Each scene shows the same named points in several views. A view is turned or mirrored, and shifted as a whole, has a little noise and may leave points out.

Scene 1
View 1
q_347: [ -9   7  38   8   7 -23  -2 -13   9  -7  -5   3  -8  12  48 -31   1   2
 -11   4  13]
q_248: [-12  40  52  35 -17 -13 -26  -1 -23  24  27  29 -37  25  10   0  22   8
 -27  15  19]
q_973: [  8   8  31  -7   9 -27 -18 -14 -11  22  33  29  -9   9  27 -37  -1  20
   2 -18  17]
q_444: [-13  27  33   2   2  -9  -5  21   2 -16 -25  10 -10  -2  37 -17  11   3
   0  14 -11]
q_64: [-16   0  36  -8   4 -13   5 -15 -27  26  34  38 -39  23  24 -38 -16  14
  -6  -4  40]
q_966: [  8   5  35   1   4 -19  -7  -2   7  -2  -2  11  -4   7  50 -27   2   4
  -8  -4  -2]
q_14: [ -7  23  42  28  -5  -5  -6  -1 -24  15  20  32 -45  33  28   6  25   2
 -35  10  11]
q_851: [-10  28  14  -4  32  -5  -3  21  -3 -25 -34  19 -19   0  43  -6  35   0
  -2  10 -30]
q_353: [ -4  30  25  -3  10   2 -10  31 -15  -9 -19  32 -25   0  31  -3  26   4
  -5  11 -27]
q_363: [ 21  -5  49  19 -18 -22  -6 -15   7  11  23   9  -4  22  54 -25  -6   3
 -25  -8  14]
q_75: [ 19  13  30  24  16 -21 -25  -4  23 -11 -27   2   2  10  64  -4  35 -12
 -29   4 -32]
q_314: [ -3  19  46   7 -21   0  -9  11 -31  25  28  44 -38  20  18 -15  -4  11
 -12   6  18]
q_118: [ -9  21  56  21 -28 -17   7  -6 -17  16  49  17 -29  29  19 -16  -4  20
 -18  -3  40]
q_954: [ -9  28  28  -4  17 -28 -22  -8 -14  13  25  26 -13   4  15 -29  16  24
   9 -10  14]
q_40: [-21  46  27  10  11   2 -17  24 -35   8  -2  45 -50  12   7   7  38   7
 -11  17  -9]
q_76: [ -4   8  29  -4   7  -6   2  10  -7  -6 -10  24 -22  10  43 -19   5   1
  -9   5  -4]
q_432: [-13  19  34  -6  -2  -6  17  27   6 -32 -23   2  -8  -1  45 -20   3   8
   4  10  -7]
q_926: [-37  22  45  24   5 -23 -19 -29 -16  26   7  21 -37  27  19 -30   3   0
 -20  21  45]
q_80: [-11   7  39  -2   1 -26   3 -10   3  -1  11   7  -6   9  37 -39 -11  13
   2  -2  25]
q_481: [ 10   8  39  17  -7  -3  12   9  -8  -5  11  19 -29  26  48   1  17   1
 -28  -1  -6]
View 2
q_444: [ -2 -11   5  12   5  26  23  -4 -14   7   8 -13  -4  39  19 -12 -33  10
  -1  20  18]
q_851: [ 10 -12  -2  15  18  26  11  -2 -30   5  -3 -31   2  70   4 -21 -44   6
 -12  26  23]
q_954: [-12 -25  10 -24 -31  30   2   5 -16  26  10   9  -8  47  -7  29 -36  23
 -27   0   0]
q_973: [-14 -16   9 -20 -37  29   4 -19 -20  19  14  15  -7  39  -5  34 -28  25
 -29 -13 -18]
q_40: [ 28  -8   9   8  -7   7 -31  24   6  62  -5  -9  -2  53   2  14 -36   5
 -16  37  14]
q_353: [ 18  -8   0  16   9  20   4  -2 -19  28   3 -22   0  52   7  -8 -37   2
 -12  34   8]
q_926: [-17  -5  21 -19 -31  19 -25   3  29  30 -10  27  -5  35  19  33 -29  35
  10 -19  37]
q_248: [ 12 -14  18  -2 -23   7 -33  21  30  38  -1  18   5  25   6  26 -15  38
 -12  13   5]
q_314: [ 11   6  14   3 -30   9 -22  -6   7  49   7  15 -11  21  14  29 -18   8
 -13   5 -11]
q_75: [  7 -15  -3  16  26  26  13 -25 -12 -25   2 -19  34  53  -5 -22 -19  49
  -8  11   5]
q_64: [-10  13  16 -16 -50  18 -20 -18 -10  37  -2  25 -24  40  13  41 -29  11
 -17 -28   0]
q_14: [ 21   5  14  10 -18   3 -41   9  13  27 -11  11   3  39   5  12 -13  32
 -16   2   2]
q_76: [  1   5   5  10  -8  21   4 -19 -20  12   0  -7  -6  45  15  -2 -29   8
  -8   2   7]
q_481: [ 17   9  10  23 -12   8 -17  -7 -11   0  -5   0  -2  35  10  -9  -9  23
 -19  -1  -9]
q_118: [ -4  -2  26  -2 -48  10 -22  15  11  18   3  33 -21   9  20  27  -6  29
 -19 -16  -8]
q_80: [-25  -4  15  -9 -28  30  15 -12 -17  -3   3  10 -20  36  19   9 -29  18
  -7 -20  14]
View 3
q_973: [ 22   8  19  16 -45 -25 -39 -17 -31  -7  -2  12  26   5  19  -9 -20  -4
   6  28 -16]
q_851: [-40 -34  28  -5 -24 -13   2 -28 -42  -4 -18  34  49 -20 -16  10  -1   4
  43  62  23]
q_118: [  2  29  39   4 -28 -28 -61   6   7   2 -11  23  20 -30  10 -22  -5  -5
  -8   2 -22]
q_64: [  2  35  34  15 -23 -17 -46  15 -18 -20   7   5  26   6   7 -22 -23  -9
  -8  28 -16]
q_954: [  2  12  13  10 -45 -20 -36 -19 -34  -3 -11  12  26  -9  28  -3 -14   5
   7  32   7]
q_40: [-45  23  27  26 -32  18  -5  -2 -22  -9 -17  24  25 -50   1   5  23  14
  12  37  13]
q_353: [-33 -19  27  13 -31  -2   7 -18 -36  -3 -25  28  37 -31 -18   9   2   5
  35  41   9]
q_75: [ -9 -51  29 -25 -26 -24 -10 -51 -14   2  -4  44  44 -16 -11   9  23   0
  50  56  -7]
q_432: [-26 -35  32 -14 -13 -36 -11 -10 -27  10 -32  25  49 -18 -27  -8 -28  -7
  37  29  13]
q_314: [ -7  27  34  27 -29  -2 -23   7  -7  -9 -11  13  22 -28  -6 -14   1  -2
   2  12 -22]
q_926: [ -4  33  18 -20  -5 -11 -40   1  11 -13  13   3  26 -10  20 -24  12  -1
   4  33   9]
q_80: [  3  -7  25 -16 -16 -39 -39  -8 -18   0  -9  13  39   4   2 -18 -29  -9
  16  29   3]
q_363: [ 26 -15  36  -8 -29 -37 -41 -22   3  -1   2  29  30  -3  -4 -15   0 -14
  19  19 -43]
q_444: [-19 -28  23  -9 -18 -23  -3 -18 -23   7 -26  22  42 -23 -16  -3  -8   0
  38  31  15]
q_966: [  8 -25  27  -7 -27 -30 -23 -25 -21  -1  -8  23  37  -1  -8  -6 -11  -7
  29  34 -13]
q_76: [-16 -15  33   2 -19 -18 -15 -10 -26  -9 -10  24  40  -8 -19  -6 -11  -5
  26  40  -5]
q_347: [  2 -19  27 -23 -15 -35 -32 -18 -11   0  -3  21  41   0  -3 -13 -12  -9
  26  37  -1]
q_248: [-11  29  26   5 -29  -1 -32  -8  11  -2  -5  21  17 -47  16  -9  32   8
   3  17  -7]
q_481: [-17 -12  54   4 -25 -22 -33  -8  -9  -6  -6  42  36 -23 -25  -9   5 -11
  18  31 -29]
View 4
q_314: [ -6  28  25 -17   2 -27   1 -15  10   8   2 -11 -29 -31  22 -25  -3 -25
  31  13   8]
q_40: [ -7  -3  34   5   4 -13   9 -39 -23  -7 -12 -12 -47   0  24 -33   9 -12
  35  29 -16]
q_64: [-12  20  13 -19   5 -50  -5  -3  20  13   3  -9 -14 -45  14  17   6 -10
  26  -3  10]
q_973: [ -5  41  24 -11  17 -50   6   5  18  -3  -9  19 -25 -37  10   9  25 -31
  30 -19 -15]
q_80: [-11  46  18   2  19 -43   5   5  15  32  -4  13   5 -15 -13  10  17 -14
  39  -6 -21]
q_347: [-16  42  20   2  29 -28   0   8  10  29  -7  18   0  -8 -15   0  14 -21
  33   2 -34]
q_363: [ -9  55  18 -22  26 -24  -7  29  28  24  -4  26 -14 -31  -8 -13  -1 -47
  17  -2 -24]
q_966: [ -3  48  28   2  17 -33  10  20  14  14 -12  31  -8 -10 -11 -10  10 -26
  29   5 -39]
q_248: [-26  20  22 -17  34  -5 -15 -30  -4  13   0 -15 -40 -21  17 -34   9 -39
  26   9  -9]
q_353: [  6  25  39  18  -3 -22  24 -10 -14  -4 -20  18 -24  15   1 -30  10 -12
  40  30 -38]
q_481: [ -2  27  16 -11  -1  -7   3  12   2  23 -13  17 -27  -6 -14 -22 -11 -35
  15  21 -24]
q_954: [-13  29  22  -4  26 -42   2 -15   2   1 -11   9 -29 -25  10   8  34 -28
  34 -17 -19]
q_14: [-18   5  16 -17  15  -2 -10 -11  -4  15  -7  -5 -38 -16   7 -22  -5 -32
  14  21 -15]
q_432: [  3  54  28  19  -5 -30  25   0  -2  33 -13  21   5  21 -26 -15   6  -9
  50  18 -37]

Which points are out of place in each view (at most two, in the order of its rows)? Write none if all are in place.
view 1 | q_40, q_80
view 2 | q_926
view 3 | q_75, q_481
view 4 | q_347, q_954
